Each row is a point on a tangle of strands that fork, close into loops and nearly touch. The rows are in no order.
In the rows, zero is written as 128.
Points whose rows are less than 128 apart are linked; no others are. Some points are linked to none.
q_960: [108  94 118  74 129 140 139 137 151  80  94 147 124 144 120 113 142 117
 142 113 141  99 177 101 128 164 135  84  89 161 137 149]
q_508: [101  96 111  99 141 149  97 162 115  95 150  98 167  95 163 158 149 184
 189 121 127 124 174 156 182 142 101 112 165 106  86 123]
q_983: [142 137 112  70  61 128 106  95 109 140 166 103 135 100 105 140 105 124
 122 119  94 157 128 131 108 196  90  98 136 125 120 169]
q_449: [119 209 181 129 108 114 142 179 117  97 109 132 125  71 168 120 166 114
 102 154 141 117  96 102 122 167 130 162 133 153 197 151]
q_319: [166 166 124 155 129  94 148  82 119 162 146 142 115 180  83 124  64  67
 106 132 113 154  57 100 117 104 147 133  95 113 137 129]
q_798: [142  71 148  91 191  88 127 120  98 156 134 126 101 184 118  87 125 134
  93 149 146 116 127 157 112 102 172  84 173  97 128 109]
q_750: [125 137 143 130  90 101 172 132 163 158 122 105 114  93 123  96 128 118
 122 101 121 108 144  86  79 113 124 208 104 120 118 161]
q_222: [103 108  73  82 176  77 156 132 139  81 121 107 129 143 129 120 141 112
 141 151 146 106 154 196 177 155 108  64 135 135 151 133]
q_663: [111 150 122 103 132  76 185 147 124 112 122 118 121  56 142 147 165 177
 136 163 124 126 130 188 138 159  87 174 162 132 181 145]
q_12: [128 137 125 201  77 126 119 115 113 108 155 146 117 110 145 149  91 130
 176  95  91 112 122 125 144 165 108 157 129 125 105 115]
q_284: [190 121 131  61 118 140 112 113  90 109 138 117 130 152 120  89 107 115
 114  95 134 170  70 124  95 152 120 126 132 149 140 173]
q_772: [106 148 174 130 166 129 152 188 123  86 162 148 129 128 178 137 122 115
 136 118  97  98 155  51 137 175 166 163  93 122 128 105]
q_290: [145 232 164 194  76 173 112  59 169 152 153 148 174  54 102 129 131 130
 112  88  98 157 119  95 104 108 150 145  98 108 142 121]
q_357: [ 75 114 128 110 127 113 171 149 175  74 106 139 120 126 131 136 131 121
 141 131 134 104 164 114 133 177 119 131  98 169 144 145]
q_860: [172 115 110  75 133 115 149 112  52 113 137 152 110 186 114  90 154  77
  97 153 135 122 136 125 110 142 159  58 152 138 142 136]
q_7: [125  85  89  99  88 161 126 121 139 132 123 152 141  85 108 122 140 186
 159 138 114 152 176 180 155 130  98 134 172 119 123 151]
q_959: [133 162 102 126 151 117 113 198  92 112  83 153 163 103 154 121 170 183
 170 154 122 100 129 136 156 190 134 120 134 145 157 100]
q_244: [102 136 135 149 134 100 135 177 132 192 130 136 135  86 120 109 111 154
 125 176 113  93 166  76 121 110 126 150  98 108 105  79]
q_354: [165 116 139 135 131 180  85 149 115 122 162 152 166 169 123 109  75 102
 143  82 122 156  91  77 156 144 146 147 124 125 102 127]
q_42: [139 118  92 144  97  85 160  43 143 199 135 151 105 152  71 157 102 141
 163 142  88 155 141 161 123  87 142 124 137 103 104 114]
q_710: [119 132 150 105 121 149 107 200 113 123 157 160 153 116 153  59 134 131
 168 139 106 104 184  82 155 183 149 100 109 130 135 116]
q_728: [133 142 136 200  95 176 120 127 137  88 111 183 123 115 126 100 118 122
 131  98  97 111 132 108 117 126 157 162 121 111  96  86]
q_650: [133 102 156  85 143 155 120 116 144  88  81 108  96 126 120 105 114 149
 100 140 167 139 114 118  84 121 105 159 142 176 164 143]
q_909: [134 229 217 177  69  85 121  84 140 169 159 112 160 127 116 154  88 103
 141 103 106 161  73 104 136 111  99 162 107 139 172 136]
q_187: [116 125  73 152 137  84 148 155 135 160 103 151 113  93 127 126 144 162
 134 128 113  87 168 134 151 140 170 150 119 100 118 103]
q_150: [152 167 182 155  82  98 119  74 159 149 129 110 166  97 115 163 117 136
 128 122 109 181  74 206  92 116  65 150 143 150 136 147]
q_896: [118 133 191 120 153  65 147 172 105 153 167 119 131 130 165 116  98 130
 148 130 101 133 111  81 129 146 140 189 128 122 137 120]
q_803: [160 105 100  54 158 108 132 146 102 101  92 111 113 123 112  88 146 176
 169 122 162 124 153 155 121 151 134 108 145 146 141 132]
q_649: [160 127 111 141  47 160 117  41 161 138 140 146 116 111 106 144 130 141
 122 134 109 170 124 199 108 132 102 102 132 134 131 183]
q_261: [120 157 182 153  65 128 107  99 167 129 126 113 154  56 153 164 155 149
  87 105 114 139 142 167  81 133  90 168 147 138 126 158]
q_561: [108 103  43 105 145 145 158 100 146  66 114 125 147 150 152 142 175 104
 177 142 176 155 152 184 170 120 115  92 127 101 144 144]
q_891: [135  89 100 155 115 147 131  58 112 138 155 151  91 186 114 155 138  92
 133 203 118 144 120 188 149 100 100  67 177 114 123 140]
q_173: [ 92  91  51 109 153 126 182  96 166  92 103 133 113 120 133 152 174 127
 137 148 153 146 162 184 155  99 131 126 148 104 150 136]
q_673: [183 169 136 159  77 112 145  40 133 163 138 150 111 140  91 113 133 100
 102 118 118 176  77 136  75 119 162 124 122 105 158 155]
q_655: [108 139  92 119 107 120 163  90 115 137 122 135 134  98  74 130 100 131
  97 188  95 130  88 200 167 125  72  94 188 110 136 112]
q_320: [121  73 121  97 188 158 131 118 148  84  84  98  84 151 120 156 123 142
 122 136 171 135 117 149 107  93  98 156 138 171 148 134]
q_638: [ 74 113 175 143 207 109  93 206 182 123 136  89 136 151 177 144 156 178
  83  97 157  79 146 137 173 125 111  91  64 147 139 107]
q_562: [ 74  91 142 122 203 114  94 170 173 102 113 112 126 172 143 147 135 136
  97 119 178  79 150 139 167 130 123  53  63 154 137 120]
q_596: [149 109 160 126 111 177 120 124 151 116 127 130 129 137 110 150 104 123
  82  85 119 132  85  84  97 105 109 210 119 152 118 149]
q_779: [139 232 198 208  72 108 134  73 145 158 160 132 153  95 128 162 100 121
 169  82 103 132 105  83 113 105 102 170  94 131 137 117]
q_504: [ 66 102  89 132 136 139 168 123 185  72 119 101 120 101 146 176 133 128
 150 125 118 125 170 136 147 142  99 160 111 143 128 135]
q_58: [ 92  84 138 139 205  89 125 161 166 151 134  83 111 166 165 137 165 156
 102  89 170  76 173 140 132  56 159 108  80 107 102 116]
q_128: [ 95 112 139 112 180 129  85 206 114  93 149  89 163 124 186 158 155 171
 181 106 135  91 179 146 191 145 107  84 134 134  89 114]
q_774: [139 168 150 125  34 143  85  76 126 146 169 123 156  79 125 153 110 145
 120 119  86 159 131 127 110 195  97 116 122 135 125 152]
q_925: [117  95 108 141 137 144  96 107 118 143 130 137 100 191 137 149 148 100
  97 143 152 104 144 103 124 115 173  97 137 128 121 111]
q_482: [ 95 152 146 144 131 148 141 169 124 132 100 154 131  76 132 118 137 167
 117 163  96  89 163  87 122 124 135 184 123 128 114  75]
q_696: [ 88 177 129 142 197 146 141 196 136 106 126 138 135 109 161 124 138 117
 115 109 114 107 149  56 135 140 173 155  78 106 127  77]
q_349: [122 126 156  98 202 130 119 179 131  97 105 110 123 136 146 106 113 161
 126 116 153 121 145  74 113 139 156 181 103 146 129 106]
q_823: [186  64 120 118 145 181 110 148 117 110 120 173 134 223 126 124 135  88
 117 118 169 110 123  96 140 112 137 117 122 168 147 134]
q_613: [113  96 122 132 168 129 129 193 141  75 137 135 143 169 170 155 117 112
 160 116 133  93 124 129 185 171  85 131  98 172 130 121]
q_433: [153  88 124 123 150 104 145  88 112 168 110 112 101 158 106 143 103 109
 120 140 123 146  81 152  85  81 119 159 150 115 101 133]
q_55: [144 135 129  96 133 161 127 113 117 138 119 139 127 115 103  75 134 127
 104 137 135 179 113  93  88 125 188 143 148  96 147 143]
q_162: [153 130 148 128 117 105 158  91 146 175 125  89 116 130  99 137 108 112
 105 123 131 153  76 135  62  80  67 176 123 138 112 164]
q_250: [122 170 143  95 139  83 156 193 110 108  96 151 121  84 144 120 168 188
 159 153 123 106 143 148 136 185 123 148 150 148 183 131]
q_621: [158 151 149 117 148 228 131 179 124  73 116 150 153 113 131  76 142 104
 139 106 134 169  90  92 127 127 165 139 122 147 133 146]
q_436: [125 157  94 144 113 111 157 135 119 163  94 108 106  73 127 148 145 106
  95 138 116 114  99 105  85 126 106 165  92 139 132 108]
q_82: [133  97 109  89 171 193 105 124 114  70  88 116 129 172 133 181 162 144
 144  88 189 120 125 138 132  97 118  86 130 167 103 136]
q_740: [151  92 124 111 198  87  93 185 104 122 123  97 127 175 141 138 115 145
 129  84 166 123  93 137 151 136 139 160 138 135 120 131]
q_431: [107  86 114 116 115 148 156 109 181  82 132 106 104 138 128 155 124 103
 116  95 121 145 135 129 109 147  89 170 118 154 115 169]
q_265: [155 153 153 169  81 181 107  97 157 120 140 151 133 142 112 127 101  86
  91  87 112 150  73  79 112 118 134 192 103 126 124 166]
q_988: [125 127 105 100 167 155  76 173 102  88 107 105 155 161 148 133 175 154
 117  79 194  95 143 111 146 112 192  39 112 144 115 132]
q_94: [113  93 125 124 202  75 167  96 108 147 134  93  94 169 121 138 132 111
  66 173 142  91 126 172 126  34 126  85 169  89  95 111]
q_788: [136 152 140 185  89 130 134 105 123 124 154 137 134 115 128 159  88 123
 154  59  77 140 111 102 105 139 126 199 110 116  80 112]
q_753: [147  96 118 139 110 109 129  74 106 177 135 144 111 193  96 144 127 120
 143 142 116 161 104 157 102 104 156 127 160 108 108 128]
q_658: [108 147 112 128 106  32 153 119  97 168 164 121 121  88  97 148  85 139
 155 152  93 132 115 172 156 160 110 138 155  94 126 102]
q_16: [ 65 108 163 111 219  97 114 184 152 103 125  91 131 139 164 152 134 179
 140  98 133  70 199 107 133 136 135 134  98 121 100  96]
q_766: [177 129  93 169  62 137 110  51 110 149 149 179  99 155 107 110 117 121
 161 124 109 148 118 140 111 160 149  84 127 121 138 151]
q_695: [184 151 117 152  75 122 117  65 138 136 129 135 132 121 124 143 128 116
  99  85 114 173  80 145  73 158 133 146 115 132 143 174]
q_37: [154 173 147 139  85 142 160  67 153 208 115 140 128 117  67 107 136 125
 121 142 124 167 121  98  69  57 155 141 119  94 117 135]
q_518: [141  93 135  99  72 174 109 113 133 143 104 168 123  96  89 104 152 181
 126 140 121 142 163 146 118 113 129 145 165 135 115 135]
q_941: [124 120  90 105 110 110 157  89 143 157 106  96  99  88 116 149 129 124
  79 132 110 143  99 140  61 116  98 160 126 134 127 147]
q_555: [150 149 117 181  71 180 126 126 137 121 127 204 137 113 120  66 134 123
 158 113 111 136 143 117 138 134 187 119 128 104 115 114]
q_652: [ 96 114 131 163 109 120 156 137 143 135 121 113 120  76 152 162 129 144
 143 155 106 128 113 151 113 117  90 187 146 146 110 130]
q_468: [104  51 117 132 182 106 146 139 174 153 133 107  90 163 139 127 118 122
 114 145 140 113 164 145 126  77 120 142 129 121  95 120]
q_951: [101 217 199 131  70  98 135 123 143 158 154 142 147  71 100  81 120 118
 119 150 109 152 121  92 142 126 136 139 151  99 176 144]
q_668: [147 150 151 172  78 138 130  73 167 167 116 133 155  74 131 161 133 166
 114 105 104 173 105 174  69 111  86 165 130 148 116 124]
q_355: [129 165 105 145 151  58 132 122  93 198 102 120 142 133  89 133  98 112
 121 160 128 132  73 129 131  99 148 108 136  98 117  73]
q_274: [ 68 111  66 104 183  92 188 125 166  81  96 113 116  99 114 147 147 134
 135 164 151 120 159 174 171 143 120 112 128 117 157 112]
q_651: [144  93 117 184  92 182 112  69 140 135 127 147  90 177 113 173 107  94
 105 147 115 148  93 131 103 107 106 147 126 146 119 141]
q_548: [141 141  99 135 103 155 106  97 104 178 100 141 144  81 106 151 129 177
 123 116  94 156 115 126  84 117 161 156 133 101 100  92]
q_459: [140 113 126  81 140  84 135 126  97 176 118 125 119 111  73  75 116 178
 132 150 116 142 127 160 116 114 164 148 192  91 129 106]
q_871: [122 175 162 132  83  33 178 126 102 173 162 123 115  78 128 144 102 127
 145 151  97 123 113 150 133 140 100 151 153 117 149 137]
q_451: [147 120 113 101 117 209 104 161  99  87 101 149 147 146 137 108 133 126
 172  80 129  97 169 116 106 121 116 102 114 162  97 122]
q_205: [150 194 124 189  72 192 113  60 149 142 142 177 155 103  91 117 107 118
 145 117 103 178  97  98 116 123 175 121 110 117 142 119]
q_309: [150 140 102 142 110 133 184 100 146 189 117 154 109 111  91 101 163  92
 109 143 124 146 152  75  79  76 184 132 118  92 131 131]
q_144: [144  76 123 100 182 133 146  98 129 124 115  90  91 131 126 132 103 142
 115 156 152 157  99 173 102  73  91 156 173 127 119 136]
q_382: [148 181 192 164  63 114 100  69 148 150 139 120 153 139 100 127 102 120
 125 106 118 169  63 145 113 133  76 141 124 151 141 151]
q_136: [177  93 136 123 108 215 119 115 125  95 128 176 113 185 132 135 137  91
 106 105 129 133 105  77 113 118 151 143 118 146 138 152]
q_418: [162 195 160  99  94 111 156  70 149 194 110 131 162  95  53 100 132 159
 127 121 103 183 117 130  91  61 164 137 135  87 149 123]
q_691: [111 124  76 145 147 132 142 136 129 141  91 113 103 128 130 165 135  94
 106 116 141  98 124  77  95 112 140 155  79 131 111 107]
q_6: [102 141 154 100 107  95 187 113 143 108 156 100 118  35 160 151 149 138
 126 165 116 143 140 181 138 123  61 182 164 114 172 166]
q_585: [ 98  72 130 132 214  70 147 167 177 142 125  91 111 157 152 133 121 126
 104 131 158  88 152 137 144  96 114 148  82 135 123 116]
q_467: [147 162 202 114  97 158 100 136 127 101 101 121 145  77 139  99 141 143
  95 140 151 143  86 119  88 143  80 158 148 175 160 148]
q_182: [ 88 102  69 143 162 156 144 133 157  53 120 120 158 145 159 162 159 114
 188  98 153 119 169 169 188 130 105  96 108 110 107 139]
q_268: [103 100 124 111 170 119 107 151 125 108 106  93 118 166 142 139 177 182
 113  95 196  98 162 138 136  99 193  55 147 126 113 124]
q_952: [ 86 118 159 162 230  96 121 213 174 131 147  86 132 137 193 172 146 175
 114  99 146  63 159 125 163 103 105 139  83 121  95 107]
q_57: [209 133 137 106  81 151 109  73 109 133 138 135 132 157 106 120 126  97
 104  90 136 185  69 151  84 156 115 111 126 141 145 191]
q_588: [129 118 106  99 140 200 124 115 123  80  70 143 116 103 131 129 160 165
  99 112 135 120 148  98  75 126 172 137 129 145 125  95]
q_938: [109  86 168  99 221 107  92 153 149 108 111 108  98 185 135 103 139 152
  78 154 183  88 151 163 150 100 123  61  98 140 160 102]
q_992: [107 116 136 123 100 172 109 149 121 142 107 156 134  91 105 126 135 197
 127 142 106 120 173 113 127 123 139 162 160 120  93  83]
q_301: [133 178 152 127 139 127 146 155  79 188 133 114 142  51 144 154 128 131
 146 149 101 132 126  46 107 110 116 165 100 110 101  95]
q_177: [148 120 101 133 161 105  98 175  92 111  98 119 122 163 140 101 124 101
 123 159 147 109  81 170 153 136 107  88 137 156 141 119]
q_949: [136 128 162 111 113 138 110 183 114 155 146 147 165 128 127  40 113 132
 161 148 128 168 141 104 146 154 166 114 138 123 132 119]
q_420: [123  95 101 115 151 154 128  90 102  98 142 115 110 195 125 165 164 100
 110 211 145 144 136 176 158  83  93  48 190 115 116 143]
q_493: [116 102  74 159 144 151 116 165 140  85 118 127 141 164 163 136 160 122
 182  82 158  78 175 179 192 115 120  41  99 128  95 139]
q_271: [137 117  92 180 121 141 134 103 151 166 141 132  98 153 113 147  91  78
 111 110 126 103 120  66 110 104 135 160  81 116  97 128]
q_670: [117  82  87 160 130 149 127 126 138 100 131 134 126 182 156 147 191 114
 157 136 169 105 193 178 182  90 143  39 149 121 113 139]
q_108: [ 94 109  82 155 157 142 123 118 121 114 105  95 109 165 145 212 169 139
 106  81 164 101 137 123 122  66 168 105 140 115  84 129]
q_28: [126  73  93 113 115 217  87 114 110 111 119 137 121 184 131 160 144 112
 139 148 138 113 163 127 125 117 104  67 137 151 101 140]
q_120: [151 121 113 119 145 105 176 114 119 170 114 135 104 144 114  84 125  93
 100 140 139 141 122  97  83  93 191 159 132  96 139 131]
q_898: [108  80  72 156 139  97 142 113 144 172 129 111  89 162 129 150 144 101
 108 150 139  95 175 124 124  79 163 108 136 104 112 121]
q_826: [156 160 105 199  87 169 119 102 132 152 139 194 140 122 102  74 107 108
 171 152 113 163 101 105 151 126 196 101 132 119 148 105]
q_344: [144 179 142 140 104  97 141 109 127 147 160 121 115 135 104 132  83  66
  92 114 114 148  57  83 114 149 117 159 108 136 143 153]
q_305: [133 165 172 118 111 148 106 129 107 149 101 116 154  86 107 132 109 147
  99 148 134 175  52 119  85 134 110 157 140 153 142 107]
q_322: [135  83 123 160 122 175 121 105 150 141 120 127 108 159 116 188  99 109
 113 112 108 118 106 108 102  95 112 186 110 138  85 133]
q_703: [124  76 116 104 146 153 108  83 112 128 147  92  89 190 124 193 165 123
 102 169 158 147 148 145 122  84 124  84 189 122 102 153]
q_379: [119  75  93  73 145 129 152 117 130 100 109 140 111 172 119 115 168 134
 159 129 165 107 201 150 141 123 148  58 130 150 137 137]
q_478: [151 176 136 153  61 122 116 116 122 123 123 121 136  88 141 117 145 109
 112  93 126 149  83 148 100 181 116 158 126 143 159 168]
q_335: [125 108 138 140 115 141 144 167 129  60 154 128 118 147 161 162 117 117
 162  67 105 108 134 113 152 176  94 162 113 155 119 139]
q_770: [115  82 133 138 173  71 140 176 173 125 120 132 110 160 162  88 119 114
 130 136 133  92 136 151 134 163 132 148  95 145 139 113]
q_808: [114 131  67 143  89 130  80  95 116 136 137 130 110 127 109 145 101 115
 129 160 108 112 127 118 147 171 112  90 134 123 124 114]
q_754: [ 91  96 116 108 185 107 121 163 140 117 115  74 133 118 143 151 132 177
 156 115 149 115 160 136 131 130 129 154 141 128 106 104]
q_639: [124 137 143  98 123 110 122 132 118 190 123 129 140 110  82  94  93 177
 141 157 120 154 136 104 107 111 157 148 144  98 122  99]
q_125: [104  88 133 101 220  99 119 173 158  89 116  86 130 143 156 127 144 176
 159 132 178 114 157 170 168 142 124 102 126 143 123 122]
q_450: [110 123 113 131 158  46 131 148 101 148 156  96 136 121 132 129  98 139
 158 152 109 141 100 194 173 160 109 118 165 104 114 108]
q_142: [101 106 117 146 163  78  99 152 130 160 146  73 125 182 132 153  96 101
  63 145 150 103  79 160 171  78 121  79 137 112 111 113]
q_302: [130  89 153  90 212 118  92 154 118 139 117 109 109 169 130  81 125 125
  72 164 164 102 142 121 123  89 175 100 128 121 147  85]
q_662: [103  86 140 134 175 110 123 122 120 127 155  71 104 184 136 142 127 134
  56 167 166 121 106 179 166  51 129  61 170 110 110 127]
q_481: [131  96 115 120 130 217  96 142  89 108 118 159 136 176 146 127 157 110
 141 118 141  85 192 105 133  98 152  70 130 143 105 117]
q_471: [ 94  85 120 150 171 118 141 141 158 117 127  80 107 184 169 169 162 157
  92 100 186 108 157 139 141  58 173  88 134 130  98 136]
q_900: [141 210 167 180  83 133 121 142 129 113 109 144 151  79 152 100 156  83
 104 114 146 140  69 116 131 163 128 162 136 139 176 158]
q_341: [116 119 126 107 116 142 121 201 114 119 140 147 157 123 150  86 134 134
 196 124 112  73 207 128 162 180  96  92 110 161 131 132]
q_867: [103 115 110 121  75 145 143 140 132 112 167 146 139  64 146 154 147 168
 165 137  96 137 177 153 180 165  79 149 159 123 126 153]
q_641: [121 181 202 120  97 112 128 158 138 123 138 138 147 112 117  50 108 102
 105 179 125 148  93  99 139 131 121 128 143 132 166 137]
q_163: [129 159  93 171 111  86 121 103 116 191 113 120 132 116 100 165  90 116
 146 138 115 121  93 107 125 112 128 126 102 109 114  93]
q_270: [ 91 104  99 143 119 134 136 144 136 114 164 116 149  92 173 152 135 155
 190 146 114 143 177 158 195 153 113 145 156  92 100 128]
q_441: [124 111 118  91 174  47 136 185  88 108 149  89 130 135 154 115 111 120
 144 136 121 119 124 152 151 185 114 119 152 128 134 128]
q_975: [131 183 131 195  65 169 123 113 138  78 114 153 122  75 139 143 138 123
 102  93  95 105 111 121  96 150 125 178 111 137 119  99]
q_75: [156 167 194 119  77 129  98 111 114 133 136 121 158 131  95  64 103 106
 113 136 131 157  70 131 119 136  92 112 143 144 147 150]
q_746: [111 132 177 142 164  95 126 200 102 137 157 138 134 128 200 137 122 151
 150 129 103 109 144  90 144 168 171 155 115 110 128  93]
q_153: [103 114  74  98 123 107 133 160 124  97 123 121 132 103 135 131 146 127
 156 159 125 107 168 153 180 179  87  84 131 145 154 132]
q_665: [175  86 130 112 172 136  92 161  87 134 128 154 122 224 131 109 129  72
  93 132 172 131  92 114 161 120 155  92 133 140 149 117]
q_84: [149 147 182 155 112 149 124 147 120 126 164 150 158 145 138 127  75 123
 150  65  92 153  92  82 121 142 144 197 123 124  99 123]
q_901: [105 111  98 130 156 147  84 158 130 124 114 131 128 162 146 109 143  91
  84 125 157 108 150  88 156 129 190  74  98 124 145 104]
q_705: [148 120 192 111 123 170 117 144 153  68 105 113 139 115 133 112 145 148
 121  98 160 124 100 122  99 131  83 184 137 186 145 165]
q_455: [120 136 151 112 179 123 139 200 118  64 114 155 143 143 159 159 129 121
 148 110 139  93 118  98 155 192 104 128  82 202 164 136]
q_135: [121  69  85  98 130 200 120 100 141  90 120 117 117 151 141 152 134 102
 139 163 138 160 140 148 147 107  74  97 142 141 115 153]
q_824: [118 206 177 147  77 116 151 119 105 182 142 131 159  36 141 164 136 144
 140 125  85 133 124  69 102 108 122 165 123 124 129 104]
q_314: [124 126  79 119  90 134 138 122 112 124 146 149 141  99 108 106 116 119
 145 181 109 138 129 205 195 146  55  98 175 115 134 132]
q_747: [119 124 109  85 200 139 111 179 135 111 123 133 139 140 147  87 136 112
 116 116 156 120 143  85 149 154 197  99  97 109 148 107]
q_610: [161 152 128 184 115 170 155 111 166 154 150 150 116 123 120 123  84  75
 102  96 124 137  94  56 111  86 148 191  84 116 119 144]
q_24: [158 196 135 214  53 166 114  54 155 120 132 170 126  66 117 137 127 146
 104  87  86 117 137 111  88 125 130 158 100 106 120 125]
q_225: [118 123 161  80 178  56 136 180  95 135 157  96 123 128 137  93  98 149
 126 153 127 128 134 117 127 166 138 153 137 121 152 114]
q_920: [160 154 139 123  56 108 144  59 115 165 117 164 129 131  62 101 124 131
 122 127  99 167  88 183 105 133 150 107 152 117 157 134]
q_199: [155 110  97 147  56 130 131  78 153 131 143 166 109 131 106 110 129 147
 163 106 105 144 149 171 121 157 144 127 136 113 123 164]
q_300: [118 171 177  97 138 124 142 186 104  77 117 141 129 111 171 131 137 114
 116 135 137 118 106  67 133 180 122 150 109 178 183 156]
q_749: [154 122 126  77 116  96 144 128 101 130 114 132 120 108 105  63 132 156
 128 139 125 134 121 163 120 153 135 132 174 131 150 135]
q_410: [108 101  94 206 108 122 112 131 147 125 134 146 114 130 149 133  96 131
 166 132 117 100 130 150 154 141 124 145 126 122  99 102]
q_236: [136 132 132  84 203 136  83 190 100  99 111 123 159 161 143  94 151 139
 135  87 181  93 145 109 157 151 155  65  88 151 143 120]
q_761: [170 114 120 118 100 207  85 143  84 110 145 141 163 168 129 115 105 115
 153  85 112 140 128  97 117 145 113 128 114 141  92 144]
q_118: [172 190 136  98  59 102 134  66 139 186 128 157 152 103  72 114 124 158
 115 106  97 196 121 143 114 140 157 124 137  89 156 139]
q_622: [101 201 227 133  81 116 128 124 124 168 158 120 149  76 142 130 119 123
 123 141 108 141 114  79 124 121 134 168 131 112 137 150]
q_127: [173 135 128 108  85 171 128  91  89 143 127 173 144 140 107  84 154 120
 132 147 124 183 121 121  94 127 171 102 157 114 140 152]
q_598: [136 241 210 191  78 151 115  63 125 128 175 143 173  77 136 164 112 137
 151  79  84 165 118  95 120 115 143 152 118 112 132 109]
q_566: [ 81 100 159 127 226 102 119 194 151  85 158  98 150 136 207 149 151 180
 178 139 140  94 173 165 185 148  99 108 118 134 130 118]
q_206: [138 122 115 128 184  81 114 141  95 159 109 107 123 163 103 141  88 101
  80 150 141 111  49 140 140  96 126 119 129 122 119  85]
q_674: [100 141 108 132 174  69 105 185 117 164 126  94 118 125 147 144 113 119
 101 128 137  97 136  85 131 138 149 131 100 103 120  90]
q_521: [135  86 101 110  86 176 130  71 154 101 141 111 120 123 114 136 131 111
 136 157 113 169 135 181 135 128  78 118 145 126 118 170]
q_584: [165 106 115  33 134 144 119 145  86 103 113 107 124 145 122  89 130 131
 152 102 155 142 141 120  95 158 121 103 134 145 142 172]
q_137: [ 99 118  72 111 118 153 112 186 119 114 136 135 158 110 143 128 141 134
 185 140 126  74 205 162 194 154  89  66 120 141 128 126]
q_723: [177 143 146  94 125 170 123 157 111  92 128 127 149 127 133  82 129 108
 129  82 143 164  89  88 111 156 130 165 129 145 142 170]
q_923: [129 164 159 141 119  96 173 164 147 183 132 127 134  79 116  83 128 119
 135 147 123 113 152  59 101 101 140 180  96 108 105 137]
q_400: [171 113 113  97 155 149 121 138  69 137 129 160 128 170 119  67 125  69
 120 161 145 154 102 113 125 123 157  68 141 128 153 130]
q_175: [112 115 112 147  83  84 165  71 166 179 153 132 105 116  81 115  88 120
 147 149  99 141 144 168 138 113 115 146 140  98 114 127]
q_176: [121 108  72 145  82 150 107 111 127 119 114 142 111 127 109 128 119 108
 134 193 118 121 139 175 182 132  80  71 145 125 130 120]
q_27: [125 158 125 141 182 125 111 217 101  71  93 145 163 136 172 142 166 150
 174 104 136  80 131 143 149 175 135 108 107 152 119  94]
q_876: [110 171 111 151 180 139 141 177 106 164 132 120 143  80 140 136 128 109
 125 135 121 121 124  50 118 103 166 168  83  96  87  95]
q_863: [106  73 118  75 165  78 142 117 130 126 136 114  95 165 112  95 109 106
  86 151 122 101 156 149 137 132 146  93 141 108 123 112]
q_966: [134 110 104  76 150 119 137 116  79 111 105 159 114 184 123 119 193  92
 120 144 169 106 171 117 131 124 178  46 140 147 161 125]
q_35: [163 129 125 135 167  96 159  92 106 190 147 142 112 174  95 108  91  67
  98 157 135 151  94  72  87  71 171 129 107 101 128 122]
q_771: [111  80  84 164 122 132 111 133 146 123 116 141 113 157 151 124 143 125
 163 135 137 110 154 175 169 124 150  97 152 119 108 125]
q_167: [127  81 105  86 188 141 121  72  99 119 120  64  88 156 116 171 139 137
  99 168 159 156 112 162 111  79 119 122 186 114 123 129]
q_701: [125 152 143 114 152 213 141 148 134  55  89 147 131 104 138 103 152 128
 110  95 130 139 129  86  91 119 174 154 111 139 128 116]
q_454: [141 123  99 130  91 141 144  34 126 132 141 143 113 144  79 146  99 118
 106 200  84 152 101 196 134 125  89  81 160 116 127 122]
q_719: [126 122 109 111 106 122 108 154  95 135 138 122 144 126 134 114 119 131
 168  95 113 127 144 129 136 180 131 117 134 125 107 135]
q_432: [108 161 196 124  94 101 138 120 147 132 127  97 118  30 162 171 175 147
 106 149 122 111 142 147  97 122  75 186 149 144 166 175]
q_989: [136 115 136 129  80 152 132 132 148  82 144 112 140 134 150 125 126 122
 142  51 113 133 129 124 111 170  94 176 122 157 115 191]
q_255: [132 175  97 144  52 134  82  59 130 156 157 142 132 101  89 149  89 134
 131 138  97 148 121 111 124 168 125 109 107 117 135 119]
q_661: [ 97 105 194 101 248 127  94 185 157  77 141 123 151 160 161 139 136 191
 148  90 161  83 174 105 154 160 120 107  83 146 119 102]
q_387: [103  98 105 124 100  82 150 106 150 154 134 133 101 142  96  94  88 111
 103 166 104 103 153 150 142 142 135 111 141 101 124 112]
q_474: [131 159  91 181  75 121 139  86 130 182 119 134 117  60 113 167 116 131
 117 131 100 117 117 120 100 129  96 159 106 125 115 114]
q_363: [132 192 185 157  90  44 162 109 109 182 159 122 137 118 114 135  87 115
 163 129  98 147  81 117 130 131 120 152 127 138 158 108]

How many points has the smallest loop of links through each point below? Write none if it is on no loop.
q_896 -> 19
q_236 -> 11
q_610 -> 5
q_290 -> 7
q_665 -> none
q_175 -> none

A piece is all that can be reached along the links. How many separate loops has the piece of each point below (a circle has one, a figure eight two, a Y none), and how many tips (points with one link)?
q_749 -> loops 0, tips 5
q_975 -> loops 2, tips 1
q_420 -> loops 1, tips 6
q_274 -> loops 0, tips 2
q_925 -> loops 1, tips 2

A fork is a point with three links, a tip a point with one. Leave the first point through the second and follow the links. Name the first fork or tip that comes.
q_983 / q_774 -> q_144
q_703 / q_420 -> q_983
q_966 / q_379 -> q_695
q_761 / q_451 -> q_766
q_441 / q_225 -> q_382
q_649 / q_521 -> q_949
q_696 / q_772 -> q_909
